Points on a hilly landscape, in no order, each with its height.
A ball rolls from a point to the lowest of its 2 nearest points, and stops where none of them is lower. Distance is the straight distance between rows; heights are no part of it.
Maz (h 612): 6, 6, -10, 1, 2, 1, -5, 0, -1, -11, 9, -2, 14, -17, -5, 18, 5, 1, 0, -4, -4, 3, -1, 3
Kure (h 345): -3, 6, -3, -3, 21, 6, -12, -3, -12, 9, 1, 14, 8, 0, 4, 11, -2, 15, -5, -16, -2, 5, 0, 9
Kuvo (h 625): -8, -23, 2, 0, 3, -1, -2, 5, 21, 10, -4, 3, -2, 1, -6, 9, -3, 3, -4, -5, 7, -7, -7, 5
kozet (h 72): 9, -2, -13, -14, 17, -6, -6, 4, 2, -13, 18, 2, 23, 9, 1, -14, -12, -8, -18, 8, -3, -10, -2, 7
zoke (h 483): -11, 4, -2, -1, 23, 3, 1, 12, -4, 10, 3, -6, -13, -1, 9, 3, 10, 11, 3, 3, 14, 22, 0, -20
vire (h 584): 7, -26, -7, 8, 1, 12, -7, -7, 6, 2, 3, 20, -9, 20, -8, 1, -17, 18, -13, 3, -10, -4, -16, 15
zibal (h 836): -1, 22, 7, 0, 3, 9, 5, -19, -26, -1, -4, 14, -5, 16, 13, 0, -9, 13, 4, -9, -8, 10, 3, -2
rafi (h 466): 1, 7, -5, -8, -10, -11, 3, -14, -4, -1, -11, 5, 10, 1, 3, 7, 5, 23, 4, 14, 1, 6, 6, -4
letin (h 152): 10, 7, -14, -9, 14, -10, 3, 5, 1, -16, 25, 1, 11, 8, 9, -19, -10, -3, -6, 10, -8, -1, 3, 4
gaso (h 144): 8, -3, -8, -11, 9, 3, -10, 9, 1, -5, 9, 1, 16, 1, -7, -9, -12, -15, -18, -5, -6, -15, -6, 9
fonik (h 724): -20, -11, 14, 5, -11, -13, 4, 14, 4, 8, -12, -5, -29, 9, 9, -23, 8, 3, 8, 10, 17, 6, -2, -8
Togi (h 581): 9, 7, -7, 8, 7, -6, 3, -9, 5, -6, 18, 2, 16, -19, 1, 12, 1, 11, 8, -5, -13, 8, 8, 11
buzan (h 666): 6, 7, -2, 8, -14, -12, 9, -5, 12, -3, 4, -11, 8, -29, -8, 10, 10, -2, 16, 5, 2, 3, 2, 0
Zami (h 583): -3, -15, -7, -4, 8, 15, -11, 12, -9, -1, -10, -2, -16, 11, 6, -13, 6, 3, -10, 12, 13, 7, -4, -12
vore (h 290): 10, 1, -13, 2, 14, 9, 5, 6, -10, -20, 19, -13, 1, -3, 6, -13, 4, -6, -3, 9, 2, 5, -3, -12
Val (h 324): -13, 20, 23, 2, 4, -7, 14, -24, -7, 14, -5, 9, -4, 0, 11, 16, 0, 12, 21, -8, -5, 13, 6, 2
rinuf (h 620): -14, -21, 8, -4, 2, 4, -17, 21, 2, 10, -12, -2, -19, 5, -1, -15, 0, -5, -15, 3, 16, -7, -8, -8
Dapas (h 225): -13, 24, 16, -3, 3, -20, 5, -17, 1, 16, -4, 10, 3, -12, 7, 16, 2, 6, 20, -7, 4, 15, 10, 2
tamu (h 676): 10, 17, -4, -7, -22, 1, 7, -6, -17, -10, -9, 2, 1, 18, -4, -17, -18, -10, -11, 11, -16, -7, 5, 3
gub (h 373): -12, 12, 24, -2, -16, -14, 8, -1, 5, 13, -10, 2, -6, 9, -2, -4, -11, -15, 7, -13, -11, -5, 3, 7
dapo (h 631): 5, 18, -7, -2, 19, 0, -15, 3, -20, -10, 2, -10, 20, -28, -5, 26, 10, -1, -4, 3, 13, 18, 11, -9
luv (h 484): -17, 5, 21, -3, 6, -21, 9, 7, 15, 21, -5, 3, -2, -1, 3, -3, -4, -7, 5, -9, 5, 3, 4, 6
Pefes (h 649): 9, -21, 0, 11, 12, 6, -2, 12, 23, -10, 21, -14, 8, -6, -1, -15, 9, -14, -4, 3, 6, -23, -12, -14
verek (h 648): 6, -25, -4, 2, -10, -8, 8, 3, 22, 7, -2, 6, -10, 15, -4, -13, -5, 10, 0, 19, 4, -7, -11, -1
sud (h 585): -15, -10, 15, -3, 10, -4, -3, 3, 13, 22, -9, 6, -9, 1, 1, 14, 1, 2, 3, -10, 11, 3, -4, 2
Bogu (h 708): 10, 16, -3, 7, -25, 10, 13, -10, -3, -12, 6, -2, 3, -8, -7, 6, 1, -9, 7, -5, -16, 4, 7, 6
Boraf (h 352): 12, -7, -1, 11, -21, -9, 25, 1, 23, -1, 6, -11, -8, 7, -4, -18, 0, -2, 17, 15, -7, -4, -2, -2
Kir (h 611): 2, -9, -13, -13, 0, 10, -13, 8, -10, -9, -11, -3, -5, 8, -2, -4, -2, 6, -17, 8, 11, 1, 3, -9
tebi (h 638): 5, 1, -9, 4, -16, -4, 2, -4, 6, -7, 1, -7, 15, -11, -9, 16, 7, 1, 6, 5, -1, -1, 7, 1
Buba (h 747): 11, -8, -15, -8, 10, -18, -6, 10, 8, -15, 17, -8, 23, -2, 6, -20, 5, -9, -15, 21, 3, -16, 2, -7
Pafa (h 654): 5, -9, -3, 4, -32, 9, 0, -16, 4, -5, -15, 2, 3, -7, -11, 29, -2, 8, 3, -3, -5, -9, 1, 11
foliv (h 695): -11, 2, 18, 2, -9, -6, 11, 11, -1, 7, -14, -7, -22, 6, 3, -18, 2, -8, 7, 1, 5, 7, -4, -4
Forus (h 393): -8, 10, 6, 2, 16, 3, -5, 20, -6, 3, 6, -11, -4, -6, -1, -12, 0, -23, -3, -11, 7, 10, -4, -4
led (h 534): -15, 2, 16, 1, -6, -4, -3, 18, 0, 15, -12, -13, -7, -12, -6, -1, 5, -27, -1, -15, 13, -3, -6, 2
gisur (h 706): -1, -24, -4, 11, -4, 11, -2, 7, 5, -4, -4, -9, -19, 7, -2, -10, 3, -2, 2, 7, 6, -4, -15, -12
muke (h 711): 9, 13, -7, 8, -30, 11, 12, -12, -4, -10, -1, -10, 1, -24, -9, 22, 9, -6, 12, -2, -8, 6, 10, -5
sune (h 662): 12, 10, -5, -12, -19, 2, -4, 6, -19, -16, -17, -5, 0, 11, -8, -15, -9, -16, -17, 10, -4, -6, 8, -7
Nove (h 154): 9, -9, -14, -19, 14, -10, -16, 0, 2, -5, 11, 7, 22, 8, 4, -4, -4, 8, -18, 9, 0, -7, 6, 6
Lubog (h 540): 4, 10, 0, 1, -4, -10, 9, -7, 5, 1, 7, 17, 4, 22, 7, -23, -21, 11, 5, -2, -17, -2, 2, 17
mikal (h 202): 2, 7, -2, -9, 8, -2, -3, 10, -5, -2, 10, 5, 10, 11, 0, -18, -20, -17, -17, -10, -13, -9, 1, 15
gumit (h 344): 13, 2, -19, -5, 8, 5, -8, 17, -12, -26, 11, -13, 6, 1, 2, -19, 8, -8, -16, 18, 1, -3, -2, -12
zado (h 763): 7, -13, -21, -8, 9, 0, -8, -2, 1, -7, 3, 11, -3, 21, 4, -12, -8, 22, -11, 26, -1, 5, -3, -3
pebog (h 731): 5, -4, -15, -15, 17, -19, -9, 8, 6, -7, 13, -4, 22, -10, 7, -9, 11, -3, -7, 20, 14, -2, 4, -11
Leta (h 622): 7, 17, -7, -10, 4, 5, -2, 3, -19, -14, -1, 10, -1, 22, 8, -18, -19, 0, -13, 2, -12, 3, 3, -2
Rep (h 422): -8, 4, 0, 12, 15, 5, 6, 10, 1, 5, 6, -14, -9, -10, 7, -1, 16, 3, 10, -2, 7, 16, -1, -12
kati (h 224): 5, 10, -9, -2, 22, 0, 2, 9, -2, -10, 29, -13, 11, 0, 5, -17, -2, -11, -1, 6, -6, 4, 2, -4
rutud (h 314): -15, 17, 15, -8, 10, -20, -3, -5, 2, 18, -13, 7, 4, -10, 5, 14, 8, 6, 6, -1, 8, 10, 11, -5
sib (h 803): 2, 1, -8, -7, 0, 15, -4, -17, -22, -7, -12, 11, -4, 14, 6, 9, 1, 27, -5, 4, 1, 11, 5, -8
gunar (h 471): 5, -2, -12, 8, -7, 4, 12, -13, 4, -3, 6, 5, 0, 6, 5, 13, -3, 20, 6, 4, -7, 3, 1, 9
mosen (h 606): 1, 1, -1, 9, -24, 1, -6, -8, 4, 0, -5, -4, 13, -27, -18, 31, 9, -7, 2, -15, -6, -2, 4, 13
beg (h 688): 2, -30, -7, 11, -9, 13, 2, 1, 20, 2, 1, -6, -11, -6, -12, 7, 7, -1, 4, 6, 8, -18, -14, -3
Zap (h 650): 15, -4, -12, -12, -13, 2, -12, 9, -20, -18, -14, -7, -3, 7, -15, -12, -5, -9, -22, 17, 5, -13, 2, -8
busos (h 665): -6, 10, 7, 0, -7, 1, 6, 7, -17, 1, -13, -10, -20, 15, 6, -21, -6, -8, -2, 4, 0, 7, 8, -11
meda (h 591): -13, -19, 8, -7, 9, -5, -8, 17, 12, 12, 0, 3, -14, 7, 4, -25, -8, -12, -12, 7, 10, -7, -11, -7
tud (h 485): 6, 31, 14, -2, -32, 4, 10, -22, -17, -2, -7, 8, -1, 8, 0, -2, -4, -12, 12, -14, -14, -4, 2, 8
parof (h 255): 2, 10, 4, -12, 10, 3, -14, 2, -15, 1, -4, 8, 10, 11, -1, -8, -15, -13, -16, -22, -7, -10, -1, 11
nor (h 561): -5, 12, 6, 5, 16, 22, -3, 4, -18, 3, -5, -7, -6, -2, 3, 17, 4, 4, 0, -11, 6, 23, 2, -13
feb (h 544): 6, 12, -2, 15, 15, -3, 8, -14, 0, 3, 17, 6, 7, -16, 10, 21, 5, 21, 12, -11, -16, 16, 8, 15
gibo (h 424): 9, -17, 1, 21, -12, 7, 23, -1, 24, -2, 16, -7, -15, 5, -6, -13, 0, -5, 13, 14, -8, -13, -9, 2
baso (h 541): -9, -10, -2, 4, 13, 8, -10, 11, -8, 1, -8, -7, -20, 3, 14, -9, 17, 11, -1, 4, 18, 18, 2, -17
tigup (h 716): -1, -10, -12, -15, 17, -19, -14, 9, 9, 3, 7, 0, 14, -14, 6, 5, 13, 7, -6, 15, 21, 4, 4, -10
lobi (h 672): 0, -5, -1, 1, -37, 3, 1, -18, -2, -1, -23, 5, -3, 6, -10, 16, -4, 6, 0, 6, -13, -8, 0, 7
Veva (h 446): 11, 8, -10, -3, -5, 9, -3, 12, -8, -11, 2, -8, 4, -5, -11, -8, 0, -19, -2, -1, -4, -6, -4, 0
Zerus (h 431): 4, 0, 4, 10, -20, -15, 24, 1, 30, 2, 6, -7, -5, -8, 0, -4, 3, -5, 22, 8, -3, -5, 2, 8
porad (h 385): 18, 11, -18, -11, -5, 2, -5, 3, -10, -29, 5, -11, 14, 3, -4, -14, 1, -15, -11, 16, -6, -10, 4, -5
Duruz (h 338): -5, -1, 0, 7, 16, 17, -9, 15, -9, 0, 3, -17, -7, -13, 2, -1, 11, -18, -3, -11, 11, 7, -6, -12
Bota (h 528): -10, 12, -1, 0, 22, 15, -7, 13, -22, 3, -5, -4, -9, -4, 7, 5, 12, 6, -5, 1, 13, 23, 6, -21
nunam (h 473): -12, 19, 19, -3, 9, -3, -3, 4, -6, 12, -1, 0, 4, -8, -2, 9, -8, -20, -2, -24, -5, 1, -4, 9
kanot (h 284): 3, 7, -11, -12, 17, 8, -10, -3, -16, -1, 3, 7, 13, 4, 7, 8, -5, 8, -8, -5, -1, 8, 11, 0
gil (h 384): -13, 14, 11, -2, 6, -17, 11, 2, 2, 14, -6, -3, -1, -3, 9, 3, 5, 9, 7, 4, 12, 16, 10, -11
fipil (h 360): -6, 15, 14, -11, 9, -1, -12, -12, -17, 13, -10, 16, 11, 6, 9, 8, -5, 5, -1, -24, -9, -4, 6, 7
sos (h 644): 3, 15, -1, -8, -2, 4, 2, 4, -23, -5, -10, -4, -9, 16, 2, -12, -8, 0, -10, 1, -1, 8, 6, -11
kezi (h 421): -12, 7, 8, 6, 5, -1, 15, -17, 4, 10, 2, 9, -6, 5, 16, 13, 3, 23, 14, -7, -4, 17, 3, 4
Per (h 479): -3, 7, -3, -5, -3, -2, -11, 14, -9, -5, -7, -15, -2, -4, -4, -5, 7, -17, -7, 2, 3, -1, 2, -10
rur (h 590): -1, 15, -8, 4, 13, 15, 1, 1, -17, -8, 8, -6, 0, -9, 0, 12, 4, 2, -2, -7, 0, 15, 3, -8
nubu (h 497): -16, 3, 23, 3, 1, -8, -9, 9, -1, 14, -16, -6, 1, -20, -7, 17, 7, -21, -2, -13, 8, 2, 2, 0
dap (h 793): 0, -25, 0, 21, -20, -4, 1, 5, 10, -5, -8, -13, -20, -2, -3, -22, 19, -3, 15, 16, 13, -13, -6, -9
vol (h 762): 12, -9, -10, -1, 8, -12, 1, 4, 20, -15, 24, -3, 17, 0, -2, -16, 0, -12, -4, 12, 1, -17, -5, -2
tupok (h 714): -2, -28, -1, 15, 2, 3, 0, 2, 25, 3, 1, -8, -7, -18, -7, 15, 17, -2, 9, 3, 16, -12, -8, -5
dinip (h 661): 3, -21, -3, 9, -1, 18, 8, 3, 17, -1, 7, -2, -10, 4, -11, 7, -6, -4, -1, -3, -1, -11, -13, 7
gomi (h 624): 7, -10, -8, 8, 6, 14, 3, 13, 10, -11, 21, -14, 2, -1, -3, -9, -1, -19, -4, 2, -2, -10, -12, -5
gezi (h 411): -2, 18, 23, -2, 2, 7, -3, -18, -22, 10, -8, 20, -2, 9, 6, 12, -1, 0, 8, -27, -12, -1, 2, 4
Mova (h 577): 8, 16, -3, -5, -6, -9, 7, -16, -10, -4, 1, 14, 8, 12, 9, -9, -11, 13, 2, 5, -17, 4, 8, 10
kul (h 432): -15, 21, 21, -7, 9, -24, -10, 1, -2, 19, -4, 7, 17, -11, -3, 7, -5, -17, 1, -23, -1, 2, 5, 8
zit (h 602): 7, 16, -10, -10, 3, 0, 7, -5, -16, -11, 6, 3, 9, 12, 5, -10, -8, 7, -7, 6, -13, 5, 7, 2
paga (h 404): -11, 4, 5, -5, 11, -6, -8, -1, -1, 13, -6, 5, 13, -6, 0, 13, -5, 3, 0, -15, 2, 3, 2, 8
teve (h 774): 4, -23, -2, 16, -7, 4, 5, 8, 7, -10, 0, -9, -24, 5, 5, -30, 16, 9, 13, 21, 10, -2, -7, -13
zav (h 853): -14, 13, 19, -2, 1, 11, 4, -17, -22, 14, -12, 13, -10, 23, 8, 0, -12, 6, 1, -18, -6, 2, 1, 3
gise (h 555): -1, -12, -5, -4, 4, -2, -2, 10, 5, 1, 0, 1, -3, 11, 1, -16, -9, -2, -11, 8, 7, -3, -8, -7
tuv (h 444): 3, 17, 14, -1, 6, -9, -1, -24, -7, 14, -2, 16, 8, -9, 16, 13, 2, 18, 13, -18, -8, 5, 11, 11
vafo (h 651): -10, -14, 3, -7, 14, 1, -17, 16, 6, 10, -5, -4, -6, -3, 0, 3, 2, -4, -11, -2, 15, -1, -6, -6
Nuni (h 658): -5, -17, 0, -11, 18, 2, -14, 7, 15, 10, 3, 2, 9, -8, -3, 8, 2, 1, -6, 2, 17, -5, -4, 2
mepuf (h 689): 0, -6, 5, -2, -21, 7, -5, -16, -12, -2, -22, 12, -1, 11, -2, 16, -11, 8, -1, -6, -9, -11, -2, 6
vubiz (h 687): 1, -28, -1, 14, -8, 16, 4, 5, 6, 1, -3, -5, -24, 14, -11, -6, -8, 0, -6, 7, -1, -8, -17, 1
kofu (h 381): -8, 12, 16, -4, -3, -12, -1, -18, 3, 10, -8, 21, 8, 0, 6, 15, -6, 11, 7, -14, -9, -5, 2, 15
katur (h 600): 3, -9, 5, 6, 4, 15, -5, 15, 8, -1, 6, -10, -4, -3, -4, -8, 2, -26, -5, -11, 5, -9, -14, -1
zeru (h 430): 5, -7, -4, 3, -11, -11, 20, -3, 16, 0, 11, -1, 0, 8, 4, -6, -3, 10, 12, 14, -3, 1, -3, 5
zuguz (h 673): 3, -26, -6, 5, 20, -5, -11, 8, 22, -2, 18, -5, 3, -11, -2, -3, 13, -5, -4, 7, 15, -20, -9, -16
bef (h 685): 0, -9, -12, -11, 2, -4, -8, 1, 7, 0, -6, 3, 14, -5, -5, 11, 2, 3, -3, 8, 8, -9, 0, -2
fem (h 455): -9, 4, 8, -3, -5, -12, -7, 3, 2, 9, -8, -1, 11, -18, -5, 19, 9, -7, 0, -7, 6, -1, 8, 5
kar (h 723): 1, 1, 6, -13, -10, -4, -16, -17, -10, 7, -19, 25, 7, 19, 1, -1, -16, 12, -12, 0, -5, -10, 4, 11
fav (h 405): 5, -6, -6, -2, -19, -8, 11, -19, 8, 1, -6, 9, 4, 0, 3, 10, 2, 29, 6, 10, -4, 0, 7, 9
dezut (h 261): -5, -9, -3, 15, 17, 21, -7, 13, -5, -3, 7, -16, -22, -4, 3, -13, 12, -7, 3, -2, 18, 7, -9, -11
gomok (h 496): -1, 4, 1, 11, 5, 8, 13, -18, -2, 2, 6, 7, -2, -7, 10, 25, 0, 18, 14, -16, -11, 14, 5, 10
badu (h 535): -25, 0, 28, -1, 5, -7, 6, 9, 20, 24, -12, -1, -14, 2, -1, 8, -2, -7, 4, -14, 6, 3, 0, 7
vidof (h 554): 15, -18, -11, 10, -9, 10, 3, -15, -3, -3, 4, 20, -11, 20, -2, -2, -18, 22, -5, 2, -19, -1, -10, 17
kiziv (h 615): 4, -32, -4, 7, -5, 3, 1, -3, 20, 6, -3, 13, -13, 18, -9, -2, -11, 16, -7, 12, -2, -9, -16, 9
ruso (h 684): 2, -23, -5, 3, 2, 5, 4, 5, 19, -2, 3, -5, -14, 5, 0, -4, 5, 13, 4, 16, 10, -1, -9, -7
voz (h 571): -10, -8, 10, 6, -2, 4, -1, 17, 2, 5, -6, -16, -15, -4, -1, -15, 1, -28, 1, -11, 6, -7, -8, -5
mig (h 690): 8, 14, 0, 5, -25, -6, 6, -4, 2, -7, 1, -13, 6, -29, -13, 18, 11, -17, 12, -1, -3, 3, 4, -2
bobur (h 302): -13, 11, 25, -1, -3, -4, 6, -9, 1, 16, -10, 10, -5, 10, 0, 9, -6, -1, 7, -17, -4, -2, -1, 11
Reva (h 547): 1, 2, 1, 9, 0, 6, -2, -13, 1, 4, 0, 3, 6, -20, -4, 29, 4, 12, 8, -18, -9, 5, 5, 16
radu (h 517): -5, 0, -6, -1, 2, 2, 3, 11, -1, -1, -2, -10, -1, 4, 3, -6, 1, -6, -2, 1, 5, 6, -6, -2
Remav (h 488): 3, 3, -2, 0, 0, -17, 18, -6, 18, 5, 13, 8, 6, 8, 5, -14, -9, 10, 10, 6, -15, -3, 3, 10
Rusa (h 452): -2, 31, 19, -2, -9, 2, 4, -17, -22, 5, -8, 11, 5, 5, 2, 1, -4, -11, 10, -24, -22, 0, 7, 10
Begi (h 468): -1, 2, 5, 6, -17, -13, 25, -6, 30, 11, 4, 1, -2, -9, -5, 12, 5, -2, 20, -3, -7, -2, 4, 12
Ves (h 632): 14, -7, -13, 6, -29, 6, 6, -12, 7, -7, -4, -4, 11, -17, -14, 28, 3, -1, 7, -11, -13, -10, 6, 12
Vador (h 429): -10, 12, 21, -4, -12, -22, 10, 6, 9, 15, -10, 0, -2, -4, 4, -8, 3, -16, 10, -3, 1, -4, 4, 2
rek (h 222): 4, 1, -12, -17, 18, -2, -15, 8, -10, -4, 4, 3, 13, 5, -1, 0, -5, 2, -13, 5, 7, -2, 5, 1
Tem (h 691): 14, 18, -7, 1, -33, 11, 12, -11, -17, -15, -1, -2, 1, 9, -8, -8, -8, -10, 3, 2, -20, -1, 7, 2
geta (h 445): -4, 14, 1, -8, -6, -13, 6, -7, -5, 3, -10, 0, 10, -12, 4, 8, 4, 13, 9, 9, 7, 14, 10, -11
gavuf (h 782): 5, -5, -14, -3, 5, 10, -2, -6, -9, -13, 2, 7, -5, 16, 4, 1, -3, 20, -13, 15, -2, 13, 0, -7
lin (h 304): -5, 12, 5, -14, 11, -9, -17, 2, -14, 8, -11, 15, 19, 6, 4, 0, -14, -4, -12, -18, -4, -6, 8, 7
vorod (h 748): -14, -18, 5, 10, -2, 0, -3, 10, 7, 3, -8, -10, -30, 7, 7, -27, 16, 12, 11, 16, 15, 7, -4, -10
tenas (h 614): 2, 17, -5, -1, 19, 3, -10, 11, -18, -6, 5, -12, 8, -19, -6, 9, 4, -8, -8, -6, 10, 12, 8, -10
Vabu (h 582): 6, 6, -1, 13, -11, 4, -2, -8, 2, -7, 8, 1, 13, -31, -14, 30, 1, 0, 7, -21, -14, -3, 4, 20
Mamaz (h 715): 2, -24, -15, -11, 21, -7, -14, 4, 18, -7, 17, 9, 12, -2, 5, -3, 10, 10, -5, 20, 17, -5, -7, -9
nog (h 707): 4, 5, 14, -7, -16, -1, -8, -24, -16, 7, -20, 27, 2, 15, 3, 2, -10, 9, 2, -8, -11, -14, 2, 11
taza (h 416): 15, 3, -16, -3, -14, 9, 0, 4, -7, -26, 11, -11, 5, 1, -12, -14, -2, -22, -8, 4, -9, -14, 1, 0
Gud (h 519): 11, -13, -11, 11, -9, 8, 10, -11, 6, -6, 13, 8, 0, 9, -2, 0, -14, 15, 1, 6, -17, -5, -4, 17
nuge (h 738): 5, -22, -19, -9, 16, 4, -4, -2, 12, -6, 15, 7, 1, 11, 7, 0, 5, 19, -6, 22, 8, 4, -6, -8
kavu (h 467): 7, -13, 6, 22, -16, 8, 23, 3, 25, -4, 13, -13, -15, -10, -10, -2, 9, -11, 19, -1, -5, -8, -4, 0
pesof (h 694): 1, -18, -10, -1, 14, -8, -9, 9, 19, -2, 12, -3, 11, -16, -3, 2, 14, 7, 1, 12, 19, -4, -6, -12
Mopo (h 350): -3, 3, -1, 12, 8, 13, 9, 12, 2, -2, 9, -18, -15, -2, 6, -13, 10, -7, 12, 0, 9, 7, -7, -13
pero (h 390): 2, -4, 3, 16, -19, 3, 22, -8, 20, 0, 6, -12, -7, -13, -7, 14, 5, 1, 16, -2, -9, 1, -1, 8
mef (h 438): -11, 9, 8, 6, 10, 8, -4, 9, -10, 8, -4, -7, 0, -2, -5, 6, -6, -15, -5, -13, 1, 7, -4, 1
Toki (h 634): 4, -14, -11, -8, 0, 8, -20, 14, -11, -14, -17, -5, -2, 3, -7, -14, 6, -7, -24, 16, 14, -15, -1, -10
zuk (h 382): -13, 16, 21, -15, 20, -23, -6, 2, -2, 24, -2, 8, 10, -8, 4, 7, -2, -5, 0, -11, 8, 8, 9, 1
movov (h 821): 4, 18, -2, 0, -1, 18, 3, -23, -31, -9, -8, 10, -1, 9, 5, 9, 2, 21, 3, -7, -13, 11, 7, -4

Where does a ball stop that starts at each point below?
pesof | kozet
gise | kozet
Bogu | dezut
busos | Boraf
dap | fav
tenas | dezut
zav | kozet
